Points, in no order, along strands that fork and pass close to each other.
Points whose rows are less than 51.3 apart are linked; no others are. Some points are linked to none.
Q_430: [  2  22 -13  -1  -8   5  21  -9   5   7  10  -6  -6   7  16   6 -16  -5
  12  10   1   4   1  -7  -5 -17  27   3  -2 -18  15  -6]
Q_6: [  7 -12   2   6   9  -4 -25  -6   4   8   3   6  20  -9 -19   3  -3  -2
  24  16   1  -9 -18  17 -14  -1 -18  -7   3  10 -20  -7]
Q_851: [ -2   8   7  -3  -1   6 -12  13  -8  -7 -16  -2  -3  13  -9  -2  11  -9
 -14   2 -15   8  -5   2   0   4 -23  -9   4  10   3  -5]
Q_665: [  5  10 -13 -14  -5   2   4 -10  -4 -19  -3  -2   5   3  -4   7   4 -14
 -15  -3 -14  -7   5 -11  -8 -14  -1  -1   3  -1  10  -1]
Q_632: [  4   0  -6   0   2   1  11   0   8  -3 -15   3   0   8  -4   1  12   8
 -22  12 -13  14   0 -22   4   1 -20  -6 -14  21  17 -14]
Q_111: [ 27  19  -4  -2   2 -12  18 -16 -10  -4  17  -4  -9  -3  10  -3  -3  -1
 -16 -14 -17  -1   7  -5   0  -9  13  -9   5 -12  -8 -11]
Q_404: [ 18  19  -6  13  -4 -18   4  -5   8 -16  -9  -4 -28   4  20 -23  -8  -1
   1 -14  -2   3  -3   3  14   7  16 -18   2 -18   3   0]
Q_681: [ 17  -7 -12 -10   1   2  -6  -7  -6  -9 -17  -3 -11  -4   9 -13  11  -9
  -9  12 -20  -1  -2  22  -6  -9 -29 -14   0   3 -11 -12]
Q_162: [ -6 -15  21   9   7   2  -5  10   7  11  -1  11  28   4 -24   9  -4 -10
   4   7  13   8  -6 -12  13   2  -3  -1  -2   0  -5   4]
Q_847: [ -1 -12  17   8  -4  12 -18   1 -10   8  -1  -9   0  -7  -2  -2   8   5
  12  13  -7  11  -5   8  -7  17 -10  -3 -11  24 -13  17]
Q_158: [ -6 -22  23   9   7   5 -16  -7  -4  19  -1   2  18 -17  -5  -1  -6  -2
   7  18   7   1 -17  -5   2  17 -13  -2  -5  21 -16  12]
Q_249: [  7   2   9   6   4  -2 -11   4  -3  15  15  13   8  -5 -15  -3 -11   3
  33   6   5 -22 -10   3  -2  -3   7  -4  -4  -4 -19   8]
Q_792: [ -6  -5 -17 -13   6   8   3  10   1   0  -5  -1  -2   9 -18  16   4  -6
 -22  22   9   0   8 -21  -5 -14   1   9  15   3  15   2]
Q_493: [  7  -1  18  18   2  -4 -15  18  -2 -19  -6  -7  -6  -4   2  -5  -2  -4
  -1 -25   8   3   8   1   9  20   7   3   3  -3 -23  -4]
Q_61: [ -5  11   7   7   8   5 -13   1 -14  10   4  -4 -13   2  -8   3  -8   1
  22   2 -15  -5  -5   8  -2   8 -20  -3  -8   0 -29 -23]
Q_801: [  0 -13  18  14 -11   6 -12  11  -8  -8  -3  -3   6  -1   6  -7   9  12
  -6  -2  -4   1  -1   1  12  26  -9   5 -15  10  -6  16]
Q_712: [ 12  11  11  -1   3  -6  -2  17 -24  -3  -3 -14 -19   3 -11 -11  -2  -1
   7  -2 -10   4  11   5   3  10   5  -4  -3 -16 -13 -14]
Q_305: [ -8  12  14  -3  -8   9  -4  12  -8   9   5  -2  -5   8  -4  -5   8  -5
  13  -2   0  -3  13   7  19   0   0  12   4  -7 -13   0]
Q_376: [ -5  -3  12 -10  -3  -2   2  13   1   8  -2  -1  16   7 -28   2  -2   3
   3   4   4   0   4 -12  13  11  -4   7  -2  12  12  -7]
Q_410: [-13  -4   9  -2  -7  14  12  16  22   7  -4  13  13  -4   3  11  -6  -4
  12  -7  21  -3   1  -7   6  11   8   5  -8   4  11  16]
Q_309: [ 13  -3 -11   6  -9 -22   3   2  -4 -18  -7  -6  -2   8   5   6  15   5
 -26  -8 -11  17   4  -1  10 -15   5   3   3  -6   2 -10]
Q_282: [  3   9 -20 -20  -6   6   9   5  28 -12   2  -8   1  11   5   2 -12  -3
 -13   8   7  -8  12 -12   2  -8   3  12   7   1  28   5]
Q_224: [ -1   4  -1  11 -10  -5  -2   7  -7 -12  -1  -1 -16   1  14  -9  13  12
 -16  -6  -8   6  -4  -8  -5  -3 -16   7   0   5 -17  -4]
Q_802: [ -2   6  -7  -5 -12  -4   9 -18  -7   0  13  -5   5  -3   2   9 -11   0
   0  12  -6  -3   5 -15  -2 -29  25  14   6 -14  17  -3]
Q_63: [ 11  15  15   2   5  -6  -7  16  -8   1   8 -15  -7   5   3 -18 -23   3
   9 -11  -9  -8  14  15  -3  12  18  -6   0 -19  -9 -11]
Q_341: [-14 -14  -1  -6  19  10 -17   6  -1  -4   0  -9  10  13 -34  15  -5 -20
   1  18  21  -3 -14 -11   1 -20  -9   4  15   4  -5  -1]
Q_670: [ 11   4  -3  -2  -2 -18  17 -14  -7 -12  12  -6 -11   5   1  -7   3  -7
   2 -11 -11  -5  10   9  -2  -6  21   0   6 -12   7  -8]
Q_193: [  1  -3 -11 -10  -2  -1  13 -14  -8   2  12  10 -19   0  -6   4   5   5
   6  10   0  -3   6 -10  -8  -5   8  -5  -4 -11 -15  13]
Q_163: [ -3  -5 -12   5  -2   0  10 -29  -8  -1  10   4  -8 -21   0   0   2   1
  -1   1 -21 -18  -8  -9 -12 -18   1  -3   7  -1  -9  -8]
Q_100: [  3 -22  13   4  18   4  -6   8  -8  18   3   6   8  -7   3   3  -3   8
   1  17  18   1  -1  -4   9  22  -4  -2 -18   8 -13  22]
Q_789: [-14 -13   3 -17  13   6 -12  -1   2   7  -2   4   6   3 -21   6   1 -17
  -6  10   7  -9 -10   7 -15 -12 -26 -18  14  10 -25  10]
Q_179: [ 28   1  10   6   6 -11 -19  19 -22   0   6  -6 -17   1  -4 -10   0  -2
  -2   4 -11   5   6   8  -5  12   7  -6   4  10 -26   0]
Q_672: [ -6  16  -6  13  -6 -15  11  11  -5  -5   3 -20 -14   1  19  -8  -6  13
   3 -10  -5  11   6   9   2  -5  22   3   4 -28  11 -17]
Q_674: [ 11   2  17  -1   4   1  -8  13  10  12 -13   1   0  14  -4  -1   3  -5
  -3 -17  11  10   5  -7  23  22  -3  -8  -4   8  -3  -3]
Q_563: [  6  -9   2 -14  -3  -6   8   5  -1  -1  -6  19   3  -2  -4   0  -7  -8
 -12   0  -1   4  14  -8   6   9 -21 -13  -6   8  -8  -3]
Q_82: [-23 -15  -6  -7  11  13   7  -2   2  14   0   7   6   0  -7   1   2   9
 -13  -2  20  10   4  -9   9   2   8 -12   3 -10  19  12]
Q_256: [ 16  10 -14   7  -5  -9  17  -6   3  -1  -5   8  17   3 -14  12  -9  -8
 -15  11  -9  -8  -5 -13  -1 -22  10   8  13  10  29 -11]
Q_827: [  7   5   5   6   3  -6  -5   8  -6 -16  -1  -5   1  -6 -12  -5  -3 -18
  -7 -15 -22  -6   2  14   5   9 -18  -9  -4  -1 -25 -19]
Q_247: [  6  -9   2  -2 -14   2  14 -14  15  11   3   5  -7 -18  22  -5  -3   1
  -7  -4  13  -8  20  -9   8   8  12  -9   0   1  14  17]
Q_325: [-22  -1  -5  -8 -15  -3  -3  -2  -4  -2   6  14  -7  13 -11   3   6  -8
  -4   0  -1 -12 -13  -4 -15  -4  -2  -2  15  -1  19  19]
Q_462: [ -1  19  -4 -15 -14  10  16 -12  15   0  -5  -9  -5  13  13   2  -7  -7
   1  -3  10  12   3   1  -6 -10   8  -7  -3  -9  21  -8]
Q_741: [ 15  10  -6   3   1  -2   4  -1 -13  -3   0  11 -16  -6  18   4   8  -3
   4  -5 -21 -25  10   7  -4   0   8  -6   6 -11 -11   6]
Q_472: [-29 -21  -1  -3  22  -2  -7   6  -4   0   3   2   6   3 -21  -4   1  -3
  -5   0  25   7  -2 -11  11  -4   2  -2  -2  -4   7  12]
Q_466: [  4   4   2   5  -6 -10 -10  -3   2 -14  -3 -10 -10   0  24  -4   5   4
 -15 -28   5  22   6  -5   5  15  23   0   1  -9  10   4]
Q_440: [  4   0 -15  10 -17 -10  13  -9   0   6  -1  19   3   4  24  14   4  -9
 -14  -7  -4  -5  -1  -5  11 -14   0  -2   2   4  18   3]
Q_725: [ 18  -4  23  12  -2  -8  -1  11  -2   8   9  -6  30   3  -4   0  -2 -19
   6   2  -3  -5   9  12   4  15  -8   2   3   1  -9  -6]
Q_798: [  3  -7  -1 -10  -5 -16  -2   5  -7 -10   5   9 -12  -4   3   2  -5 -17
  -7 -13  -5   1  30  -2   3   3  -8 -15   4   1  -8   1]
Q_934: [ -4   1   3  -9  -1  -3   9  18  -7  10   8   5   1 -13   2   0 -13  10
  19   2   0  -4  17   0  -8   1  13  -6   4 -25  -8 -11]
Q_828: [  7  14  -4  16   2  -2  -5 -22 -16   1  -1   3 -11 -12  17   4  11   6
  -3   5 -27  -9  -5  -1  -3 -25   2  10   3  -5 -10 -16]
Q_631: [ 13  -4  -3  -1  -5 -24  -5  13   3 -14 -14   9 -11  14  13  -9  -7   0
 -11 -19  -2   1   9  14   2  28  -5 -14  -6  -5  12   3]
Q_598: [ -7  22  -3   9   4  -9  10   1  -1  -2   0 -20 -22  -1  26  -5  -2  23
  16 -21   5  16   8  17  -1   8  34   2   2 -25  -9 -15]
Q_255: [  3   6   7 -20  12  11   0   1  -9   6   2 -13   8  11  -7  11  -1  -1
   8  -8  14   7   6 -15  -9   5  16  10  -2  -5  -8  -8]
Q_253: [-25 -23 -17  -2  16  13  -8   2  19 -13   6   0  -3  -3 -22   9   5 -11
 -22   6  15  -3  -6 -11   2 -19 -10 -11  10   7  15   8]
Q_724: [  5  -5   4   9  -5   0  -2  -1 -12   4  14   9   9   3  -7 -15  -7 -10
   4 -10  -9  -7  -5  -6   0  24 -14  -9  -6   7 -14   8]
Q_848: [-11  -4  -9 -19  10  14  -6 -12   5  -8  10  -9  -2   5 -11   6   7 -12
  -4  10  -6  -5 -18   6 -13 -25 -21 -11  16  -1 -14  -6]
Q_53: [-13  -2 -15 -11   7  13   2  -6  16 -18   4   6   1  -8  -9  12   9  -9
 -21   6  -1  -4  -9 -20  -2 -20 -25  -3  12  21   3   6]
Q_429: [  0   8   1 -13   1  10   8  -8  -7   9   2   1   8  -5  10 -13   3  22
   2  -3   5  11   3   1  -5  14  19   9  -5  -3   0  22]
Q_233: [  3  -8   6 -12  -8  -7  18  -7  -3   2   4  -1   4  18  -1  -6   2   8
  -6   9   2  -5  -1  -5  -4   3  17   4  -3 -19  20   7]
Q_592: [ -6  -4  14  -1  -7   9 -12  14   3  -3 -10  -4   6   8  -9  -6   4 -12
   2  12  -9  -2 -11  16  -5  -2 -34   3  14  17  -4 -12]
Q_952: [ 15  11 -10  15 -10 -14   2  -9 -13  -7  -1  15  -8  -7  20   6  17   2
  -7  -6 -13 -10  -4   3   5 -15   0  -3   3 -10   4   1]
Q_175: [  2   5  -3  -2   4  -4 -14  12 -17   1   7   1  -7  -1  13  -4   3   4
   3  -2  -9 -20  13  19  -2  10  -8   0  -5 -13 -16  10]
Q_436: [  7  12  -5  11   0 -23  10  -4  17   3  -7  -7  -2  14  25  -1  -4   3
 -24 -11  14  17  -6   2  13  -5  14  -1  -6  -3  31 -19]
Q_583: [-23 -17   4  -7 -13  21 -10   3  10   7  -2  -9   5  -1  -7   1   8  -1
   3   4  -1  -3 -23  15  -3  -3 -29   0   4  26   3  -1]
Q_119: [ -6  -4  -5   4  -9   7  11 -27  13   1   6   4  13 -18  19   4 -12   8
   4  -4  11   6   2   2   1 -12  27   5  -6 -13  22  29]
Q_713: [  9   4  18   1   3  -2 -16   2   7  22   2   9  22  -5   8   5 -10  -5
  21  -9  12  -7  13  15  12  18   7   4  -3   2   2  16]
Q_528: [-10 -24  -2   2   2   3   4   5  -5   1  13   7   2  -3  -6   1   5   1
  -6   1   3 -14   6  10  -5  12   5  -7   0   1   3  17]
Q_533: [-20  -6  -4 -12 -13   5  14 -10  12   0  12   3   4  -3  13   3  -9   7
  14   3  19   1   6  -2 -11  -7  11   4  -1 -18  11  20]
Q_199: [ -8  -4  -3   2  -4  -3   4 -27 -11  12  -1   6   7  -9  -1   6   9  11
  -9  14  -9  23   3  -9  -2  -6   2   4  -9  16  16   4]
Q_173: [ 11   2  11  -3   0  -3  13  -1  23  -3 -13  -6  -9   7  20   4 -12  11
  -6 -12  19   7   6   9  -4  15  -5 -20 -19  -6  17   0]
Q_716: [  7   4  13  -3  -6  -1   5  11  -1   8  11 -12 -18 -10  24  -7 -16   8
  19  -8   1  -1  22  15 -10   9  19  -7   6 -20  -4  -1]
Q_980: [ -4  -7  -7   4 -12   2  11  -2  13  -2   1  20  -9 -10  21   3  -4  -6
  -8  -5   0  -4   6  -8  10  11   1   1 -11   4  10  11]
Q_106: [  0  -8  20  -8  -3   8   4   4  30  10  -6   1  -4   1  19   5  -5   6
   6  -8  18   5   9   2  -4  21   4  -5 -19   8  12   9]
Q_304: [ 24 -10  -2   6  -7  -8   1  -5 -12  -9 -16   3   2  -5   3  -1   5  15
 -18 -11 -16  16   0   2  -8 -14  10  -4   1  -4   6  -9]
Q_38: [ 13  24   3   6   8 -11  15  -7  -8 -13  14 -12 -16  -4   6   5   0  -7
 -16  -3 -36  -8  -3  -1 -13 -18   9  -5   9 -19  -7 -20]
Q_633: [  6 -12   2   4  -7  -6  10 -17 -16   2  -4   3   1 -14   6  -6  13   4
 -12   9  -9  -1   7 -13   7  -1   6   3  -6   9   5   4]
Q_372: [ -4  -7 -16  -6  -1   7  21  -6   3   7  16  10 -12  -7   6  -2  -5   7
  23   4  17   1  -8  -9  -5  -4  17  -5  -7 -18  -5  25]
Q_184: [  6  -4   4   1   5   2 -15  -4  -5   6   3  18  17   7 -14   2   4  -4
  20  16   8 -17 -11   8  -6  13 -17   6  -3   0 -23   8]
Q_283: [ 14   6 -17   4 -17 -16  11  -8  11   4  -2   7   1   7  -8  16 -27 -15
  -1   9   3  -1  -1  -6   3 -27  24   1   9   7  30 -13]
Q_286: [ 21   6   3   0   1  -9 -10  17  -2  -8  -2   6 -19  10  20 -17  -9  11
   4  -8   0   4  14  20   4  16   9  -7 -11 -14   6  18]
Q_465: [ 12  13 -15  11  -4 -25   3  -4 -11 -17  -5  -9   2   5   8  -7   3   8
 -17  -5  -1   5  -1  -3   1 -18  14  10   9 -11  15 -28]
Q_883: [ -4  13  -6  -2  -8   2  -2  -7  -3  -3   2   5  -8  -2  12  -7  -7   6
   8 -16  -4   6  11 -12  -6  -2   3   6   0 -12   3  -1]
Q_635: [-25 -13 -21  -5   2  20  -4  -3  14  -8   3 -15  -6   4 -12   7   7  -5
   1  26  15  -2 -13   1  -1 -21 -21   9   2  19   3  -2]
Q_747: [ 16  -6   9  11  11  -7 -18  14  -6   3 -10   3  -1 -10   2   6   4   2
   6  -9   3   0  16   5  16  22   1   7  -5   2 -27 -12]
Q_508: [-23  -5 -11  -6  18  17 -14  -1  -6 -11  -5  -2  -3   1 -18   8   6  -9
   2  14   7 -17 -13  -5 -12 -25  -6   3  13 -10  -8   2]
Q_388: [ -6   1   3 -18  -5   3   4  10   7   6  -3  19   3   9  -9  -8  -2  -4
   7  -1  11 -17  -9  -9  -6   5  -6 -11  11  -4   4  13]
Q_394: [  5   8 -11  -6   2  -8  -1   4  12  -2 -21  -1  -5  13  -6   8  11  10
 -23  -7  -8   2   6 -23  14   6 -10  -7  -7   1  30  -5]
Q_835: [  1   0  11 -10  -6   8  11   7  20  10  -1  -5  -4   4  16  -2   1   4
  11 -13  11 -12   8  17 -13  19  13   0  -2  -5   6  17]
Q_502: [  0   6   1   9  -8   1  14  -5  -9 -11 -12  -3   6  -8  15  -7   7  19
 -11   0   3  10  -3  -8  10   5  11  14  -3   5  16  -8]
Q_637: [ 17  13 -20   7  -3  -9   9  -3  21  -2 -17   1   0  16  14   1   4   0
 -24  -9   3   9   2 -15  22  -4   4   1   0  -4  27 -10]
Q_12: [ -8 -16  23   8  -1  -5 -12  -3  16   4  -4   3  14   0 -20  17   5 -15
   3   5  -8   4  -3   2  11   0 -19  -3   4  14  -9   2]
Q_636: [  5   0   2  -2  -4   2 -17  12 -19  12  -8  13   0   1   5 -15  15   7
  -4   3  -6  -6  12  16  11  10 -14 -13  -2   6  -6   3]
Q_977: [ 10   5   9  -3   5 -18 -10  19   9  -2 -16   7  -8  18  -5 -10   7  -2
  -9 -13   2   6   3   3  18  15 -20 -20   5   3 -16  -1]
Q_427: [ -2 -22  15  -4   8   1  -9   6  12   1  -8   0   3   1 -10  10   5   1
  -7   0  -9   5   7 -16   8  13 -29  -8 -13  16  -6   3]
Q_91: [ 26   2   4   8 -12 -17  13  -3  13  10  -7  -2 -11   9  28  -5  -3   9
 -11  -1  -2  11  -3   9  13  -2  18 -11  -5  -3  21   2]
Q_192: [ 10  25 -16   8   3 -12   4 -12 -13  -8   5   1 -16  -6   1   5  10   1
  -5   1 -33  -4  -5  -3  -6 -22 -11  -4  15  -3  -4 -29]
Q_187: [ -6   1 -10  -2  -7   6   4 -11  -7  -8  -4 -13  -1   2 -20  -9  10  16
  -7   9 -11  12   8 -10 -10  -1  -2  15  -2  17   3 -20]
Q_894: [-16  -9  14  18   9  15  -5  -1 -11  25  24  -6  -5  -7 -21  -1   0  -9
  21  10  -1  -9 -21   2  -7  -4  -6 -13   0  -2 -31   0]
Q_329: [  9   5   5  -6  -9  -4  16  14   9  -9 -11  -4   2   6   6 -11   4  -1
 -14 -20   5  -4   5  -8  -3   7   8 -10   4  -2  10  -7]
Q_523: [  9  -4  17  19  -6   2 -21   3   4   1 -12  -8  13   0  -7 -12   4  -8
   8   7 -20  -3  -8  24  10   4 -21  -6   4  15 -21 -13]
Q_121: [-19   3  -2  -9   2   7   0  13  21   3   6  15   6  -2   1   0 -11   2
   6   0  27  -7  -8 -20   7   3  -9   1  -1  -1   9  21]
Q_453: [-12 -32   6 -15  18   4   0  -1   4  -2  -5  -3   6  -5 -22   3   2 -11
 -12  12   5  -3 -19   7  -7  -8 -33 -12   0  12   2  -3]
Q_519: [  4   2   9 -20   6   6  -7  -5   5   7   7  -6   1  -2  -8  -7  -3  -4
  20   1 -18  -8  -3  20 -15 -13 -33 -11  13  11 -29 -20]
Q_516: [  0  -3  -7  11   6 -15 -13  -1  -5 -21  -7 -10  -9  -2  17 -13   9   3
 -26 -26   0   9  -2   8  17  20   3  -4  -6  -9  -3   3]
Q_744: [ 18   8  -9  17 -19 -11  10 -16   9   1  -3  10  12   8  11  21   5  -8
 -11 -20  -7  -2  -9  12  14 -22  10   5  -2  13  12  -5]
Q_186: [ -2   2  -8 -22  -8   5  17  10  13  -6  -1   6   0   6  -3   0 -14 -12
   0   8   6 -24  -3 -15  -5 -10   1   3   8 -12  14   5]
Q_819: [  7  16  -1  12  10  -7 -18  18 -14  -1   3   3 -24   0   6 -10   7   8
   5  -4 -31 -16   5  21  -5   2 -18  -9   6  -9 -21  -1]
Q_575: [-21  -1  -7  -2 -12   2   0 -18 -11  -8  17  -7   1  -1  -8   5  -2   3
   3  18  -4  -7  -6 -15  -8 -22   6  10   6 -14   5  13]
Q_414: [-23  -1   6  -4   8   9   0 -13 -12   2   8  -4   1  -2 -23   1   3   6
  11  19   0   2 -10  -6   0 -12   5  15  -4  -6  -8  15]
Q_102: [ 20   2  23  21   0  -5 -24  -8   1   6  -1  -9  26   0 -11  -5   4 -11
   5  12 -13  -2  -5   6  -5  10 -10   4  -1  13 -21  -7]
Q_974: [ 17  15 -12   9  -4 -18   5   9  -3 -12   1   4 -33   1  12 -21  -7   7
   3 -16 -10 -12   5  20   7  13  11  -7  -7  -9   0  13]
Q_406: [ -7  25   1   7  -5   5  29   1 -10   9   7  -6  -7  -8  23  -1  -6  10
  12  -2  -9  18   4   2  -5  -6  24  11  -3 -15  12  -7]
Q_545: [-11   6   6   3  -1  11  -7   8 -10  -1   3   3  23   9 -20   0  -2   7
  14  12   1  -8 -14   1 -11  10 -18  10 -10  -2 -13  -9]
Q_498: [ -1   2 -22 -16   8  20  -2  -9  -1  -7  -4  -7  -2  11  -6   0  13   3
   2   4 -12   3  -9   3 -20 -13 -29   5   6  17 -12 -16]
Q_953: [-14   6  -2 -18   7   8   1   0  -7  -5  -1  -7  -4  16 -25   3   5 -14
   4  12  -2 -12   5  -6  -8   0  -8   6   5  15  -6 -12]
Q_924: [-25   1   5   2  19   4   5  -3 -10   9  17  -3   2  -6 -17  -7  -6  -2
  25   7  20   6 -21  -9   7  -2  10  17  -5 -16 -11  18]
Q_948: [ -6   0  11   1  25   3   8   3 -11  11  11   5  11 -11  -7  -1 -15   0
  23   2  29   6 -17  15   3   9  20  -1  -8 -13 -11  25]
Q_917: [-23   2  12  18  15  14 -14 -10  -4  22  13  -9  15 -10 -24  -3   2  -4
  23  12   8   2 -15  11  -7  -5  -7   6   0  11 -23  -8]
Q_975: [ -8 -10 -15 -11  -6  13  13 -10  -7  -7  -6  15  -9  -1  -7   8   6   0
   3   5  -2  14  -2 -15  -5  -7   1 -12  -6   4  -2   3]
Q_709: [-26 -20  -7   8  18   6 -16   8   3  -2  -5  -1  -1   5 -19  12  -7  -6
 -13  14  17   2 -13 -18   3 -11 -16   0   2   2  10   3]
Q_296: [-25 -17   4   2   3  16  -8  -2  15   9   0  -6   9  -6 -11   1   6  -1
   7  21  17   4 -15  -5  -5  -7 -21   8   2  26  -7  -2]
Q_335: [  5  -5   4  -4   8   1   7   2  -2  13  13  14  -1   4  -1  -9  -9   3
  25   3  13  -5  -9   5  -8  14  12  -1 -11 -14  -8  23]
Q_950: [ 26  16 -11  21 -10 -10  -1  -2   7 -11  -4  -4  17  18  -5  19  -5  -3
 -17 -28  -6  13 -12   5  12 -20   9  17   7  13  14 -11]
Q_639: [ 18  14 -19  -4  -3  -7  21  -3   0  -4   4  -7  11  15   2  -6  -2   2
 -12   0  -4  -3   4  -5  -6 -10  15  12  10  -1  28 -22]
Q_549: [  2  10  17  -5   0  -8  -7  15  15  12  -5  -2  20  16   8   3  -1  -5
  14 -12  17   4  10   0  12  11   4   3   2  -2  -3  -4]
Q_634: [  4 -18   4  -2   4   1   5   5   4   2  -4  26   5 -20  -4   1   1  23
   5   5   9   0   3 -11   6  12   2  -5 -17   6  -6  20]
Q_4: [ -5   2   8   4   7 -10 -27   8  -2 -27 -14  -8 -14   5   6   0   3  -7
 -19 -18  -3   4  -6   2  14  12  -9   3   0  -1 -24  -3]
Q_811: [-14  10   7   8   1   8  -8   9  -2   0   6   8  28   7 -12  17  -2  -9
  21   2   4  -5 -12  -4   1  -2  -5  18  -3 -16 -12  -2]
Q_45: [  6   6  -6   5  -8 -10   4 -24  -7  20   7  11   5  -9  12  -1  -6   3
  -2   9   4  -7 -10  -7  -2 -25  24   9  13  -3  13   2]
Q_99: [ 19   6   1  -4  -9   1   9  -1  20   3  -9  -5 -12   5  34  -8   9  16
  -3   0  13   9   9  16  -3   0   2 -12 -10  -3   9   9]
Q_449: [-13 -11 -18 -14  -1  10   8  -6  21 -18  -1  -9  -7  -5 -13  16   3 -14
 -13  20  -6   3 -13   0  -7 -26 -29  11   4  31  11   1]
Q_178: [  5  14  -2   5  -1  -8 -10  17 -13 -15   6  -1 -17   0  13 -11   2   8
  -5 -14 -18   3   0   0  -9  -4 -12  -6  11 -13 -29  -9]
Q_36: [  7 -12  16  -4  13  -1 -18   6   1   5  -9  -9   2  11  -5   7  13   5
 -18   2 -15   9 -10   2   2  15 -38 -18  -3  23  -6  -4]
Q_673: [-11 -12  -8  -9  -4   7   7   6   4  -2   2 -11   5   6 -18  -2   6   8
 -14  13  -6   9   7 -14  10   2 -14   8 -11  10   8 -14]
Q_19: [ -4  -2  20   6  -1  -3 -16  16 -13  14  -6  12  11  -2  -1  13   2  -3
  17   2   8  14  10   7   1  14  -9   7  -9   3 -21  -2]
Q_905: [-15 -13  -9  -6  -1   4   1 -25  -6  -4   2 -16   2 -13  -7   5  10   2
  -4   9  -6  17  -3  -1 -18  -7  -1   9   2  15   7  -9]
Q_277: [ 11  -2  12  11  -9  -1  -2  13  -1 -16  -2  -7  -5   2  14  -6   8  11
   2 -10   2   1  -3  -1  -4  14  -1   9 -11  -6 -15   2]
Q_908: [ -8  -5 -15   9   4   7  10 -16   9   4  -2  12  20 -15   6  10  -9   4
  -8  -9  10  -4 -12 -12  -3 -11  28  10   5  -4  33  13]
Q_539: [-15   2 -21   6  -3  17  14   5  15  -6 -14   8  -4  -6  -8  13   4   4
  -8  14  -3  -8   0 -20   4   1  10  15   5  11  33   0]
Q_439: [-11  -7   2  -2  -4  13  -7  -1 -12  -4  -3  -2   1  -9  -9 -11   0   8
   0  10 -11  -5   5   0 -16  -7  -7 -10   3  -4 -11  -7]
Q_957: [-19  -5  -9   0  13  11   9  -1  -2   0   9  -9  -6   6 -13   8   7  -8
  -5  13  18  -5  -6 -12  -4  -4  16  21  10   0  19   8]
Q_385: [ -4  -3  10  10  13   7 -13  18 -18  20   2   9   8 -17   2  11  -9  -1
  25   3  -2  -1  11  16  -2   9  12  10  -6  -8 -21   1]
Q_236: [  7   3  -6   1   0  -8   6  -4  -6  -6 -14   5   7 -12  14   5  15  15
 -15 -19   7  -6  10   8   0   7  16  15  -1   2  13   0]
Q_973: [  1   1   5  10  -6   5 -16  -1 -14   7  11   9  -3  -9  -7 -10  -1   1
  15  -2 -21  -2   4   6   2  18 -14   0  -9  14 -21  24]
Q_362: [  4   2  -3 -12  -1  -7  -2   6 -18  -2 -15  -3 -17  -6   4  -4  15 -11
 -17   9 -21   2   3   7   1  -4 -16 -17  10   6   3  -9]
Q_333: [ 35  10  -8  13 -13 -20   9 -13  14 -13  -5   3 -12   8  29  -8  -1   1
  -8 -18  -3   5  -5  15   4  -8  20 -12   5 -11   9   4]
Q_873: [ -7   1 -10   7   2 -20  -4   7  -7 -28   0  -9 -19  -5  13 -16   0  13
 -12 -17   1  13  -9   0   7  11  16   4   2 -19 -20 -11]
Q_423: [ 14  -8   8  -6   8 -14 -10  10  18   3  -6  11 -11   2   4  -4  -3  14
  -9 -23  -2   3  17   1  11  24   2 -18 -14   5  17  12]
Q_536: [-22   8   1   4   2  14 -20   0 -10  18   1  -9   1   1 -22   4  -7  -7
  22   5 -12   7  -3   4  -1  -7 -13   0   6  13 -16 -15]
Q_969: [-28 -16   5   7   3  17 -12  -7  -1   9   6 -20  -5 -13 -25  -2  -3   1
  22  20  16   4 -24   3  -4 -10  -6  12  10  15 -12  -8]
Q_459: [  7   4 -24   3   0   1  -2  -2   5  -3  -7  10   7  -2 -11  13   3   4
 -19  20  -4  -5   1 -20  -5 -16  -5  13  13  15  33  -4]
Q_468: [  5   2   6  -6 -12  -5  18 -19   1   3   4  -6 -10 -26  26  -6   8   7
   6  -9   6 -12  11   5  -1  -6  22   7   5  -3  11   2]
Q_896: [  9  12 -17  -1 -13   2   9 -22  22  -2  -8  -5   0  11  17  12  -5  -4
  -6  -7   2  15   5  -4  14 -14  15   2 -14   1  24   2]
Q_112: [-14  -3 -18 -17  10  14  23 -13  14  14  -2   7   8  -4   6   5  -1   5
  -2  -7  22   4   7   2  -3   1  20  -7  -9  -5  31   5]
Q_723: [  4  15  12   2   6   0  -6  13  -4  -3   1 -13  17  17   2  -3  -2 -10
   9 -17  11  17   8 -14  -4  19   7  12   1   0 -15 -13]
Q_240: [-10   0  -8 -18  11   9  12   1   3  -1   5  -5   9   4  -5   6  -3  -7
   9   3  22  -1   0 -19  -6   9  18  19  -2   2  14  -5]
Q_745: [-11  21  -4  -9 -11   3   9 -15  16   3   4 -16   0   3  20 -11  -9  12
  13  -7  13  20   7  18 -15  -5  16   5 -10  -3  18   4]
Q_972: [  2 -18   9  -9   2  10  -9  -8  11   6  13  -7   6  -4 -14  -7  -4  -3
  25  17  -2 -13 -13  27  -9  -9 -22   1   5  13 -26  -6]
Q_997: [  0  -9   1   1   2   6  10  10 -18  10  -2   9  -2 -24   6   5  -9  -4
  15   1   6  -4  18   5  -5  11  10   8  -7 -11  -3   4]
Q_971: [ 13 -14  17  -6   2   2   3  14   2  -8  12  -6  18  -3  -4  -2 -11 -15
   4 -15  -2 -12  15   8  -1  10   1  -4  -4 -10 -11   1]
Q_435: [ 12   9  10  10   1  -1 -15   9 -11  10   2  14  16  -9  -5 -13 -14  -8
  25   0   4 -13   8  13   4  17  12   6  -3   3 -10   8]

A fork is a point with three links. Follow the links from the first point to the second and name the forks in between, in order.
Q_851; Q_801 => Q_427, Q_673, Q_637, Q_462, Q_430, Q_802, Q_335, Q_249, Q_435, Q_385, Q_493, Q_277
Q_536; Q_971 => Q_917, Q_296, Q_592
Q_100; Q_545 => Q_847, Q_277, Q_493, Q_385, Q_435, Q_249, Q_184
Q_193; Q_333 => Q_372, Q_335, Q_802, Q_430, Q_462, Q_637, Q_91
Q_835; Q_493 => Q_106, Q_91, Q_637, Q_462, Q_430, Q_802, Q_335, Q_249, Q_435, Q_385
Q_673; Q_819 => Q_637, Q_462, Q_430, Q_802, Q_335, Q_249, Q_435, Q_385, Q_493, Q_277
Q_723; Q_325 => Q_549, Q_435, Q_249, Q_335, Q_802, Q_430, Q_462, Q_637, Q_91, Q_106, Q_388
